Points, in no order, along strands that fork, close into loops and pass close to each other.
Points whose rows are less than 98.9 apart are linked; no others are. Some points are linked to none.
j721: [-25  -8  30  38  14  13  62   2 -11 -26  40  27  25 -15 -29  -6  42 -33
   6 -23  33  55  47  21  31  -6  10  34 -22  29  -1  62  -3]
j109: [ -5  -1  -8  -1   6  -9 -25  69  -2 -15  28   7   1 -24 -43 -57  15 -61
 -44 -14 -10  12  11 -37  22  -5   3 -13 -46 -22 -49  22 -13]
j354: [ -5 -65  20  15   3 -44  -8  20  13  13  48   9   8  14   8  -7  18 -71
  -7 -17  38  -2  36  -5  -5 -20 -40 -16  17 -30 -45  27  29]
j780: [ 12 -55   8  19 -20 -38 -59  -3  56  25   6 -11 -15   8  31   1 -36 -43
  -9   5  50 -32 -20 -24 -42  -7 -55 -39  15 -36 -35 -19  20]
j82: [-27 -28  36  41 -67 -56   2 -11 -11  -4  13  24  31  67   7  14   6  -9
  40 -53  31 -20   1  14 -46 -16 -32  20 -28  15   4   1  15]
j11: [-14   1  -9  29 -71  -9 -37 -18  23  -3 -30  11   9  18 -11 -14 -17  -8
  34 -11  21  -7 -20  -6 -30  19 -19  -6 -58  33  -9  -3  -4]
j889: [ -5  70 -25 -34 -12  31 -10  -5  -6   7 -29 -17 -14   6  -5  10 -11  64
  27  18 -31  -2 -54  -1 -15   9  35   5  -1  24  48 -42 -16]
j919: [-14   5  14   9  22   2  63 -56 -19 -10 -16  21  20  15  34  39  11  58
  36 -11  19  -7  41  48  21  -9   7  26  14  24  37  22  21]
j700: [ 19  35 -16 -42   5  -4 -43  20   2  -7 -11 -33 -41  -6  -9   2  -7  61
 -53  21 -52 -23 -78 -20  -3  -8   8  -4  41 -43  31 -58 -22]
j614: [ 30 -16   7  49  18  36  57 -30 -35 -31 -37  16  29   3  11  -5  21  25
   7   0   0   2  40  26  61   4  -9   7   0  13  -5  54   8]
j908: [-28 -14  40   0  39  -9  81 -37 -13  11  43  20  26   0  17  49  32  10
  34 -21  35  31  54  55  14 -24  15  39  26  18  34  32  23]
j631: [-38   5  12 -46   4 -33 -32  -9  51  59  39 -14 -12  14  45  48 -39  -6
  16  10  29 -17 -36   3 -74 -13  -4 -18  36 -10  21 -46  12]
j96: [ 34  26 -16 -24  -2  15 -24  29 -19 -18 -30 -24 -21   0 -18 -13  -7  43
 -34  31 -57 -19 -46 -26  16   0  14  -2  14 -23  19 -35 -16]
j922: [-19  63 -13 -48 -13  -7 -10  33 -10   5   8  -7 -13  -4 -19   2  -1  52
  -2  11 -47  -2 -69  -7 -26  -5  47  20  -1  -2  50 -50 -12]
j523: [-12  14 -10 -11  19  55  -7 -47  30  15 -16  -1 -13 -43  -3   3 -21 -30
  25  20  45  41  30   4  -7  36  10 -29 -14  58 -18   6 -16]
j714: [ 43  14   2   4 -12  14  37 -10 -42 -37 -64   8   5  38  12  -1   7  90
   4  -5 -68 -52 -17  25  37  -1  10  22  20  -8  49 -12  -1]
j237: [ 20 -52   5  -7  -8 -43   6  45 -16 -32  10 -12  -5  12  10 -37  41  -8
 -52 -20 -45 -35   5 -14  27 -20 -15  -1  32 -72  -5  13   9]
j188: [ -1   6  -7  12 -74 -12 -64 -22  41   8 -37  -4  -7  30  16  -4 -32  -9
  25  -7  30 -23 -47 -24 -64  16 -34  -7 -48  22  -7 -33  -5]
j671: [ 27   6 -11  -8  73  30  10  43 -16  -7   8  -8 -26 -48 -14 -32  12 -29
 -50  31 -45  10  24 -15  46  -1  31  -5  28 -36 -32  15 -20]
j208: [-34   6   8  15 -48 -14 -40 -39  34  44  16  22  -5   8 -30  14 -12 -65
  39 -11  63  34 -12   0 -63  42 -10  -1 -59  68 -25   1 -28]
j742: [ 20  10 -14 -42  28 -29 -43  17  27  14  13 -42 -39  -8  26  15 -30  37
 -52  23 -20 -32 -63 -24 -18 -29 -11 -23  82 -67  21 -43   2]
j907: [-19  52 -28 -25 -27   6 -64  10  26  12 -14 -23 -12   0  -7 -13 -40  22
  10  15   1  10 -67 -34 -38   2   7  -6 -20  22  24 -46 -19]
j259: [-15  -9   1  -6 -16 -23 -59  15  48  37  29  -8 -10  -6  13   1 -37 -54
   0   9  42   1 -32 -33 -57   6 -15 -29  -9   0 -16 -25   5]
j826: [ 11  -7  -7 -22  62  15  31 -25   3  17   2 -10 -10 -35  33  31  -5  14
  11  24   3 -11  37  19  16 -14  10 -16  60 -18  12   7  18]
j430: [-30  -4  11   0 -57 -31 -33   2  19  24  16  -4  11  32   4  13  -9  -5
  35 -17  28 -14 -35 -12 -54  -9 -25   5 -21   3   9 -29   2]
j25: [ 43 -12  -5  -7 -10  -3 -33 -13  -6 -15 -49 -31 -14  20  36   2 -22  55
 -21   9 -23 -69 -42  -9   3 -17 -40 -19  48 -52  26 -31  16]
j682: [-35  -8  22  14 -70 -49 -11   2   8  23  17  16  21  61   6  21   0  -8
  48 -38  26  -6 -26   0 -68 -10 -21  17 -37  14   9  -9   0]
j944: [-15  17 -23  11 -41  21 -41 -16  20   7 -29  -9  -2  -9  -3  -9 -30   0
  23   9  23  19 -20 -10 -32  24  -4 -18 -37  36  -8 -11  -9]
j459: [ -2  27   3   1  16  16  66 -37 -38 -12 -35  19   9  25   9  29   9  85
  38 -14 -24 -13  13  40  25  -3  28  25   2  24  60   6   7]
j677: [-23  -3   3 -25 -15 -42 -24  81   0  -9  44  -7   0   1 -32 -22  23 -32
 -52 -20 -32  10  -9 -25  -8 -27   7  -6  -2 -45 -14  -2 -13]
j454: [ 40  13 -40  -3  34  42 -48  43  -3  -7 -23 -32 -28 -44 -27 -46 -25 -30
 -54  43 -23   4  -6 -48  37  15  13 -28  -2 -19 -37  -5 -19]
j317: [-39  25  -8   2 -32  10 -31 -17  23  22  14  13  -8  -8 -35 -13  -8 -67
  45  -8  52  45  -4  -6 -45  33   3  -7 -62  69 -26  -2 -17]
j877: [ -1 -32   7  24 -22 -42  -3  64 -24 -49  20  16  16   4 -26 -49  45 -41
 -57 -24 -41  -5  17 -27  32 -18  -2   0 -24 -41 -29  26  -8]
j594: [-32  10  16  26  21  19  47 -19 -14   0  38  24  15 -16 -35   9  39 -36
  22 -14  54  79  42  38  13   8  17  31 -24  62  14  58  -8]
j989: [ -5 -13  14 -49   9 -53  22  35  -9  -3  42 -14  -1   8  24  28  27  26
 -34 -18 -48 -36  -8  16 -10 -45   8  17  69 -70  36 -22   2]
j822: [ 54  -2   4   8  65  26  83 -24 -50 -24 -25   5 -10 -12  25   4  24  44
  -8  10 -38 -29  52  30  60 -15  19  19  49 -25  10  40  12]
j621: [ 14  44 -11   0   9  36  39  14 -34 -16 -18   6  -5  -7 -22 -11  24  43
  -1   5 -59  10  -8   5  27  10  45  25  -9  12  18   0 -19]
j993: [-32   8  15  27  13   8  46  20 -25 -18  45  29  28 -19 -43 -26  42 -24
  -4 -25  -7  58  33   8  21  -9  14  30 -33  30   1  43 -20]
j450: [-10 -28  29   9  50  11  61 -59 -12   4  20  22  27  -1  21  53  20  -8
  30  -9  66  32  70  52  29   6  -6  29  22  30  15  52  28]
j831: [ 11 -22   4  45  48  29  56  -1 -21 -30  17  17  17 -38 -10 -15  32 -32
 -18   4  21  34  68   9  66   3   0   2   3   9 -36  66   1]
j365: [ -5 -32  21 -34  25 -51  22  22 -15  -8  40 -11  -1   5  37  13  28   3
 -27 -15 -42 -33  31  12  12 -30   8   9  63 -76  11  10  13]
j462: [-16  40  -6 -24   8   9  -9  77 -15 -12  24   4   4 -28 -64 -35  21  -5
 -44  -3 -46  33 -12 -20  11  -9  52  13 -32  -8 -12 -12 -31]
j374: [ 40 -24 -20  10 -10   9 -32  16   3 -20 -31 -23  -2   0  12 -22 -14  14
 -22   4 -12 -26 -21 -31  20  -4 -31 -27  10 -33 -13  -4  13]
j570: [ 32 -30 -18  10 -14 -30 -77  14  34   6  -4 -19 -17  -5  15 -19 -39 -34
 -30  13  23 -28 -34 -51 -16  -7 -46 -45   6 -32 -38 -29   8]
j999: [ 27  -9  -3  -7  -2  10   8 -13  -6  -7 -38 -12  -2  17  29   4 -13  46
   7  -1 -30 -56 -14   5  26  -7 -19  -3  35 -34  24 -10  15]
j71: [-22  -5   8  28 -68 -37 -11  38 -11 -18  14  21  26  27 -22 -17   8 -15
  19 -37  -3   3 -12 -15 -28 -17 -13   6 -52   6   3  -4   3]
j359: [ 25  21 -16  14  24  41  53 -46 -30 -16 -40   9  -5  -5  12  18   5  60
  25  12 -23 -14  12  25  38   7  27  13  14  22  20  11   4]
j403: [ -3 -70  34   7   4 -28  -6 -44  23  34  10   5  11  39  51  43 -23 -18
  18  -6  56 -46  30  16 -31  -2 -43 -12  32 -10 -23   5  34]
j806: [ 10 -18 -11  27  -2  22 -15  -4   1  -5 -18  -4   4 -20  -3 -17 -14 -35
   3  12  24  20  26 -11  14  18 -15 -22 -19  17 -42  25   1]
j842: [-24  35   7 -45  68   2  75 -27 -18  38  48   3 -14 -41  12  44  21  31
  30   7  -4  22  34  35   8 -23  45  24  39   8  53   3  15]
j513: [-10   9  -6 -37 -13 -28 -40  66   6  -7  27 -24  -8  -4 -29 -16   6  11
 -56  -4 -45  -2 -46 -31 -14 -19  13   0  10 -49   6 -33 -12]
j484: [-45   6  26  13  -1  17  34 -53   7   9  20  28  23  -5 -26  29  19 -34
  43 -23  71  65  37  43 -20  25   8  26 -34  82   1  30 -10]
j754: [ 23  27  -5 -53   4 -20 -16  26 -21  -7  -1 -27 -33  -4 -12   7  14  63
 -62  15 -75 -35 -63  -9  -5 -15  29  10  52 -56  33 -55 -12]
j661: [ 71  28 -22   8  38  67  26 -18 -22 -24 -65 -25 -30 -16  -4 -20  -8  23
   1  38 -34 -10  -1  -9  64  21  17 -17   9   5 -19  14  -6]
j916: [ 20 -24  -7  42   5  15  26  26 -31 -45  -2  17   8  -9 -25 -50  33 -30
 -33 -11 -24  20  32  -4  56   4  -6  -5 -26  -2 -38  43  -7]
j901: [ 13 -59  18  -1   7 -27 -18 -27  28  25 -12 -12  -3  11  51  27 -30  -2
   6   5  38 -45  14   4 -27  -6 -47 -35  36 -27 -14  -6  38]
j612: [-27  -5  15 -19  44  15  22 -44  21  46  44   7   7  -7  19  45   0 -27
  37   3  50  40  39  35  -9  12  15   8  27  28   2   3  17]
j873: [ 43  31 -24 -45  72  18  -8  28  -5   9  -2 -34 -49 -45   0 -11 -15   4
 -53  41 -50  -6 -19 -22  20  -7  30 -13  57 -49  -7 -14 -13]
j605: [-16   3   2  -8 -47 -14 -41 -14  43  16 -18  -8  -2  29  29   9 -27  17
  19  -2  24 -23 -41 -17 -49   7 -29  -5 -12  15  15 -37  13]
j148: [ 31   3  -1 -32  34  -3  41  29 -34 -15   1 -14 -27  -8   1   0  40  30
 -39   6 -79 -28  -2  11  34 -12  34  33  41 -56  15  -2  -9]
j41: [ 53  -1   8 -17  54   9  66 -11 -49 -27 -17  -4 -25 -12  25   3  35  41
 -25  10 -71 -42  19  25  53 -15  22  22  63 -53  12  14  10]
j553: [ 20  27 -28 -10  -6  26 -25   6  -1  -6 -41 -30 -14  -6  -3  -4 -25  34
   1  21 -27  -6 -45 -21   5  -3  -1 -14   7  -6  13 -31  -4]
j284: [-30  19   0  10 -51 -16 -10  34  -5 -11  14   8  23  18 -30 -11   4  11
  12 -22 -18  16 -28 -13 -32  -4   7  14 -40  11  24 -18 -10]
j171: [  2  16 -11  -1 -46  -1  -2  26 -20 -23 -26   9  22  36 -13  -9  10  58
  -2 -15 -56 -19 -34  -2   3   1   9  16  -6  -3  46 -29 -13]
j935: [ 18  -6 -27   2 -20 -21 -87  37  31   5  -2 -22 -24 -16 -14 -31 -30 -32
 -43   9  11   0 -38 -62 -19  -6 -27 -36 -20 -28 -35 -34   1]
j651: [ 42  15 -33  21 -20  39 -61  26  -5 -26 -58 -21 -17  -9 -23 -44 -33  -2
 -23  30 -23 -10 -39 -57  26  22 -17 -28 -32   0 -28 -12 -17]
j757: [ -4  25  -3 -20   0  -5  47  24 -29 -18   8  13   9  12  -7   5  38  47
  -4  -7 -54  -2  -4  19  15  -9  35  37   6 -15  37 -10  -9]
j654: [-22  20  25 -18  59   5  90 -29 -21  23  43  15  -1 -21   8  38  37  31
  36  -7  16  34  57  44  15 -16  35  34  23  14  39  21  11]
j810: [-18  20   4 -29 -42 -24 -48 -29  52  29 -29 -16 -10  31  41  23 -43  42
  19   4  24 -31 -64  -9 -68  -4 -24  -4  17  -7  28 -62   4]
j585: [ 38 -24 -11   8 -37 -14 -41  10   4 -19 -30 -17  -4  15  18 -13 -24  32
 -25  -5 -15 -47 -33 -26   0 -12 -33 -21  14 -46   8 -29  -2]
j961: [ 77  -7 -12  23  32  42  30  23 -40 -49 -50 -13 -17  -5  -4 -37  25  11
 -46  24 -67 -15   7  -6  73   5  11   1  20 -33 -27  25 -12]
j91: [ 38  32 -16   4   5  63   2 -55  -6 -12 -85 -14 -13  -3  34   1 -41  56
  35  34  -8 -28 -13   7  22  37  -3 -24   1  29  12   1  -9]
j643: [ -2  11 -23   5 -29 -14 -81  36  39  25   4 -13 -18  -7 -11 -20 -45 -31
 -23  11  25   6 -48 -51 -41   4 -17 -30 -37  -1 -30 -34  -6]
j869: [ 71  25 -22   0  36  39  18  10 -35 -28 -52 -13 -30  -3 -14 -31  11  30
 -29  37 -69 -22 -14  -1  63  10  29   4  23 -25 -14   3  -7]
j6: [ 29 -34  -5  39 -51 -29 -12  42 -17 -54  -8  10  18  22 -26 -45  16 -25
 -31 -21 -23 -21   0 -21  36  -7 -28 -11 -38 -23 -26  15  -1]
j489: [ 45   7 -29  21   5  24 -66  27  23 -11 -35 -24 -25 -42 -16 -53 -34 -40
 -39  31   2  -4 -22 -65  20  15 -15 -56 -21 -11 -42  -6 -11]
j687: [ 34  20 -13  30  52  67  53  -2 -31 -24 -16  17   6 -32 -29 -31  20  -3
  -3  21 -17  44  42   7  64  21  28  13 -13  29 -24  53 -12]
j316: [ 23  19 -27 -50  54  -5 -35  21  16  15   8 -45 -49 -47  19  -1 -35  23
 -53  45 -31 -11 -40 -24   0 -18  14 -26  75 -50   8 -37  -4]
j238: [-36  21   7 -61  43 -31  30  -6   8  59  52 -11 -13  -8  35  46  -5  20
  23   2   3  -1   6  27 -29 -36  28   3  57 -18  54 -23  12]
j859: [-19  31   1 -62  64  -9  42 -33  -2  54  39  -3 -19 -31  41  57  -3  26
  33  17   6  -8  15  37 -21 -25  32  -1  56   0  62 -21  29]
j378: [ 10 -28   4   7 -31   2 -32 -50  37   3 -53 -16  -1  14  44  16 -50   8
  22  11  35 -37  -3  -6 -29  15 -50 -27 -11   4 -13 -18  15]
j546: [ -5 -45  14  -7 -12 -40 -52  -8  56  54  31  -6 -17  24  25  15 -23 -55
  -1   4  50 -20 -15 -20 -56   2 -29 -22  15 -17 -26 -18  22]
j299: [-20  51 -32 -15   5  41 -19  17   1   4  -1   1  -6 -38 -32 -14  -9 -17
   9  16   2  40  -6 -10   7  19  26 -10 -40  49  -4  -5 -22]
j833: [ -5 -17   1  25 -63 -42 -25  31   2 -18  -4   4  10  23  -7 -21   0  -5
   2 -30   1 -24 -23 -23 -11 -16 -36   2 -27 -17  -5  -8  17]
j709: [ 28 -42  -5  21 -62 -46 -41  21  -5 -27 -15   1  12  31  12 -21  -9   5
 -13 -22  -9 -40 -12 -23  -1 -24 -43 -14  -3 -36 -10  -6  17]
j338: [ 15 -46  12  -1  -5   4 -36 -49  44   9 -49 -23   0  23  61  21 -47  12
   9  17  42 -56   5  -1 -27  11 -53 -34  30 -15 -11 -17  33]
j404: [-50  -4  35   9 -49 -32   0 -21   3  32  26  24  24  47 -10  41  11 -32
  61 -36  58  12  -6  18 -64   2  -9  22 -39  43  -6  -4  -3]
j906: [-31   2  28 -10  18  -6  57 -62 -13  10  -3  21  30  28  42  63  10  50
  52 -25  25  -1  41  62  -5   2  -1  37  23  29  44   5  27]
j289: [ -5  13  -6   2 -34  -7   8  16 -16 -15  -1   6  20  20 -11 -14   1  30
  16 -10 -24  -2 -20   2  -3  -4   6  13 -19   7  19 -11   0]
j727: [-14  -9   1 -33  -4 -29 -44 -33  51  50  -3 -20 -14  25  39  36 -47  18
   7   8  28 -29 -51   0 -70 -13 -30 -19  42 -25  21 -56  19]
j424: [-21  28 -10  -9 -19  24 -41 -43  46  29 -25 -17  -6  -4  22  10 -35  -1
  38  20  35   7 -26  -3 -58  37  -4 -15 -23  46   4 -27  -8]
j207: [-15  -5   3  45 -63  -4  -6 -12   5  -6 -11  25  20  24 -21  -7  -1 -24
  33 -24  29   9   2  -4 -22  18 -26   2 -66  43 -18  31  -4]
j536: [-44 -16  34 -36  37 -18  15 -50  33  74  58  15   0  14   8  70  -2 -59
  38  -4  61  24  31  38 -47   9  12   5  32  36   5 -11  14]
j895: [-32 -11  21  54 -57 -15  11 -30  -9  -8  -3  38  31  30 -18   3  11 -25
  42 -31  53  18  15  22 -23   8 -20  20 -67  61  -4  35  -3]
j948: [ 17 -30   9  72 -28  13  39 -31 -23 -49 -34  31  40  20   4 -18   4  19
   4 -16  13   7  34  21  37  -2 -26   8 -30  28  -1  50  10]
j256: [  5 -44   7   8  17  -9   3   3   3  12  20  -2  10  -4  20   1   5 -31
   2  -3  26 -11  32  -4  15  -5 -28 -12  24 -18 -20  23  29]
j926: [ 15 -40  -1  62 -37 -24 -12  21 -16 -41   4  23  17   1 -13 -36  12 -42
  -5 -22  14 -10  28 -24  30 -14 -46 -19 -48  -7 -47  39  18]
j401: [ -3  -1  12 -41 -14 -43   4  39 -15 -10  28 -12 -10  20  10  22  34  56
 -24 -21 -54 -37 -31  20  -4 -28  14  20  43 -59  47 -32 -10]
j981: [ -8 -16  25 -31 -33 -51  28  52 -26 -28  19  11  15  43 -10   6  41  48
 -25 -35 -70 -26 -23   7  -2 -22  18  35  20 -42  43 -24  -7]
j172: [-43  -5  17 -27  10  -7 -22 -47  41  69  37  -5   1  11  15  42 -17 -60
  39   5  60  18  17  16 -59  27   3 -14  15  38  -9 -23   5]
j245: [ 18 -18 -24  23   2  29 -38 -12  32   4 -22 -10 -16 -27   0 -24 -34 -43
  -4  25  44  10  10 -33   0  34 -23 -56 -20  14 -52   8   6]
j930: [-39  -1  20 -33  24   7  14 -70  20  48   8   2  11   6  33  62 -13   0
  55   1  46   3  28  47 -33  16   4  10  13  37  22 -13  12]
j932: [-10 -55   1  16  20 -29 -20  37  13   4  47   1  -9 -21  -2 -27  13 -82
 -24   0  19  11  46 -29  19 -13 -18 -30  -1 -31 -47  34   7]
j813: [-21  43 -11 -45  -7 -13 -65  55  16  12  18 -22 -11 -15 -38 -11 -16  13
 -39   7 -33  15 -62 -43 -29 -18  14  -3 -10 -19   8 -45 -20]
j629: [  5 -21  -3  -3  -8 -17  12  14 -13 -15  -6   2  22  18  12   3   7  34
   2 -12 -17 -24   4  -3   3 -17 -18  13  19 -21  16   5   9]
j852: [ 46 -16 -23  11  12  24 -13   6   0 -12 -32 -27 -14 -24  12 -25 -24  -5
 -22  29  -5 -12   0 -31  35   9  -9 -31  11 -16 -30   8   2]
j211: [-10  56 -36 -25 -29  26 -33  -2   9   1 -30 -15  -7  -5  -9  -8 -26  39
  23  16 -20  -3 -56 -18 -17  16  19  -5 -19  27  24 -39 -19]
j799: [  5 -64  25  24   1  -9   8 -64  12  15 -10  12  31  29  34  33 -14 -25
  22  -6  63 -23  50  28 -13  13 -49  -3  18   5 -28  10  38]
j607: [-34  13   3 -52  22 -23  -8   8  28  53  56 -17  -7  -9  25  44 -21   1
  13   6  12  -4 -19  12 -40 -21  11   1  45 -14  29 -37  19]
j76: [-20   9  -7   6  24  34  12 -37   5   5   0   6  14 -31  -5  16  -7 -23
  35   8  38  43  38  24   9  26  14  -8  -9  52  -3  24  -4]
j897: [-19  11  12 -16 -28 -33  26  56 -15 -21  36  13  17  18 -26  -4  41  18
 -16 -29 -55  -3 -12   4  -5 -16  25  34   1 -23  38 -14  -8]
j931: [ 53 -13 -11  37  17  34  21  40 -40 -55 -33  10  -1  -7 -17 -61  34 -10
 -57   9 -61   4  14 -10  70   9   8  -3  -1 -24 -47  36 -14]
j501: [  5 -40  15  29  33  32  45 -71  -3  -9 -12  15  24  -5  22  33  -2   6
  22   0  62  16  73  47  36  18 -19   5  11  27 -13  51  15]
j330: [-17  23 -11  -5  -1  -7 -31  82 -10 -26  24  14   6 -20 -64 -52  16 -39
 -53  -8 -31  21   1 -36   6 -10  18  -2 -58  -8 -32   4 -27]
j644: [ -4 -38  23  57 -62 -35  18 -30 -15 -28 -26  31  34  60  17  12   3  19
  37 -37  28 -28  17  13  -9  -9 -44  19 -39  19   0  25  22]
j694: [-21  -4  10  -9   1   5 -27 -37  37  46   6  -8  -2   2  16  19 -29 -37
  27   9  48  11   1  10 -46  25  -3 -22  -4  36  -9 -22   3]
j636: [-55   8  15 -12   2 -21  22   3   0  25  52  10  17  12  -4  22  17  -1
  42 -15  16  27  12  31 -32 -17  17  21   7  24  21   3   7]
j421: [ -1 -35  18  52  10  19  49  -5 -13 -24  24  22  25 -17 -16 -14  37 -39
   1 -17  29  35  41   9  45  -7 -16  10 -20  20 -22  65  18]
j472: [-15  -5 -11  19   2  23   7  -4  -1   1  13   9  20 -19 -20  -7   9 -36
  15  -1  28  30  27   9   7   9  -3 -11 -19  33 -18  30   5]
j309: [-34  34   6   1  23  12  45  20 -14   0  52  17  10 -21 -25  -4  27  -2
  13 -16  -3  59  24  22  10  -8  41  31 -14  24  25  17 -14]
j196: [-28  22  -3 -19  29  17  30  -3  -5  16  33   7  -1 -22  -4  14  10   5
  24  -1  -2  40  15  21   2 -10  28  17   2  18  31   3  -2]
j949: [ -7  43  -8 -52  -9 -17  -7  52 -23  -3  19  -4 -12   3 -32   4  18  46
 -33   2 -59   6 -48  -4  -6  -1  52  29   0 -22  33 -43 -27]
j626: [ 20 -46  -1  55  -1   2   4  18  -9 -32   4  11  19 -26 -14 -39  23 -62
 -27  -4  20  13  50 -16  50   2 -24 -14 -40  -3 -56  59   2]
j72: [ 56  11 -32   8  43  65  -5  -5  -6  -7 -49 -18 -24 -30   5 -25 -18   2
  -7  51 -14  -4   1 -27  49  28   6 -37  14  -2 -28   7  -7]
j745: [ 17  14  -6  40  33  45  73  12 -42 -37 -10  20   0 -25 -41 -28  45   5
 -19   8 -46  36  29  14  60   4  41  28 -14  17   1  48 -23]
j290: [-49   6  27  22 -50  -7  11 -40   2   9  -2  30  23  22 -18  25  10 -29
  55 -24  57  39  13  35 -34  24  -1  31 -50  60  -4  25 -13]
j249: [  9 -63  27  30  17  12  34 -62  -1  -9 -16  12  32  15  37  29  -3 -18
  15 -11  62   0  62  34  30  23 -46   0   7  22 -25  47  31]
j620: [-20 -28  22 -26  33 -17  33 -28  10  30  28  -1  16   8  52  46 -11  10
  22 -11  30 -29  38  39 -10 -15 -17   2  49 -13  16  10  34]
j719: [ 31  36  -2  10  50  39  77  13 -39 -27 -12  22 -14 -18 -26 -13  40  23
 -18   9 -65  27  15  20  47   8  63  39   0   5  -2  18 -13]
j615: [ 30  -3 -13 -21  42  17  22  36 -24 -15   6 -11 -22 -25  -5 -29  17  -5
 -48  24 -64  -6   8  -7  43  -5  28   6  33 -47 -17   5 -10]
j733: [ 20   0  -8  34  49  59  37   1 -24 -23   0   7   3 -42 -28 -31  20 -38
 -11  17  17  48  50   5  65  21  10 -10 -20  33 -35  60 -10]
j854: [-41  -7  31 -10  24 -12  42 -83   0  30   3  18  20  19  35  68   6  21
  57 -12  55  -3  34  58 -21  17   3  41  17  47  28   0  24]
j80: [-27 -21   3   5  18 -23 -17  58   2  -6  50   2  -2 -27 -34 -46   7 -88
 -39  -6   3  29  36 -28  16 -24   3 -25 -18 -26 -54  27   0]
j876: [  0 -25  13  64 -70  -8  21 -35 -14 -40 -46  40  40  40  -4  -2  -4  29
  32 -40  26  -6  22  10   7   6 -28  13 -56  37   4  41   2]
j583: [-12  -2   2  28 -72 -29 -61 -58  54  40 -26   8 -12  29  14   2 -35 -32
  37  -6  56 -22 -31  -7 -61  39 -38  -8 -56  43 -23 -20 -20]
j885: [-62   3  32  -6 -20 -30  19 -10   2  35  41  21  22  38   3  39  24  -8
  49 -33  35  18   8  27 -56 -16   6  38  -4  27  19  -4  12]
j392: [-12  33  -5 -38  35   5  33  15 -17   8  35  -2  -9 -20  -9   3  16  27
   6   6 -39   9  -5  13   4 -17  44  19  16 -15  36 -10  -8]
j900: [ 33   8 -18  -9  61  38 -24  55  -8 -13  -8 -19 -24 -43 -29 -51  -2 -40
 -72  29 -44  15  12 -30  45  -3  25 -14   5 -34 -56  22 -27]
j778: [-20  59 -22 -33  12  13  -9  57 -21   3  23  -5  -9 -20 -44 -24  10  15
 -25   6 -49  23 -26 -13   6   1  59  25 -13  -4  10 -30 -31]
j410: [ 25  13   0  17 -37   3  31   9 -29 -40 -45  13  19  41 -14  -7  13  69
  -7 -18 -67 -25 -20  15  26   1  16  20 -10   1  43  -9  -8]
j578: [ 22  16 -11 -26   3 -15 -49   2  19   8 -12 -35 -28   3  15  16 -25  62
 -35  16 -25 -33 -76 -21 -27 -24 -17 -12  49 -45  35 -61  -6]
j372: [ -6   1 -24   1   9  42 -41 -26  37  29  -6 -11 -10 -47  -4 -14 -38 -61
   8  30  45  28   6 -15 -10  40  -9 -43 -25  32 -35   2  -6]
j306: [-10 -25  15 -18 -10 -51  -7  75 -19 -37  39   3   1   0 -38 -33  49 -36
 -77 -31 -52  -2   0 -19  12 -23  17   8 -13 -57 -23  11 -21]
j405: [-26  -5  16  31 -62 -22 -40 -65  39  37 -10  18  -2  25   1  15 -18 -57
  49 -20  70   5  -1   7 -64  39 -29  -4 -55  53 -28 -12 -21]
j384: [ -9  53 -26 -34   3  15 -65  26  32  20   9 -32 -29 -13 -19  -7 -40  21
 -28  38 -11  17 -65 -45 -31  -6  14 -22   6 -11   6 -54 -22]
j563: [-27  29 -24  11 -38  23 -51  -1  27   5 -15   1 -11 -21 -26 -20 -27 -38
  28   9  24  33 -16 -22 -31  29  -3 -17 -57  50 -23 -10 -21]
j278: [ 47  11  -3  23  54  52  67 -47 -46 -25 -46   7   0  -5  16   9  16  44
  12  16 -15  -9  45  29  72   3  16  12  20  15   6  38   6]

A fork is a point with three links, a tip a point with one. Leave the first point through the second and follow the links. Name the first fork or tip that comes.
j501; j450 | j605
j694; j172 | j278
j359; j459 | j944
j931; j961 | j585
j278; j822 | j651
j330; j462 | j211
j607; j238 | j378
j719; j745 | j721
j949; j778 | j256

A piece is all that can be reached along the links. How many separate loops has the piece of each point below (a circle has one, a figure eight two, a Y none), and how many tips (points with one link)?
j654 | loops 5, tips 3
j553 | loops 1, tips 4
j523 | loops 1, tips 0
j259 | loops 1, tips 0

Name the points in between on the shortest way along the links from the first point to the second, in order.
j374; j211 | j852, j72, j661, j869, j961, j931, j916, j626, j926, j6, j877, j306, j677, j513, j813, j384, j907
j171; j961 | j289, j629, j999, j25, j585, j374, j852, j72, j661, j869
j654; j404 | j842, j859, j238, j607, j631, j727, j810, j605, j430, j682
j989; j694 | j401, j981, j897, j757, j392, j196, j636, j885, j404, j290, j895, j207, j11, j944, j424
j330; j700 | j462, j778, j949, j922, j889, j211, j553, j96
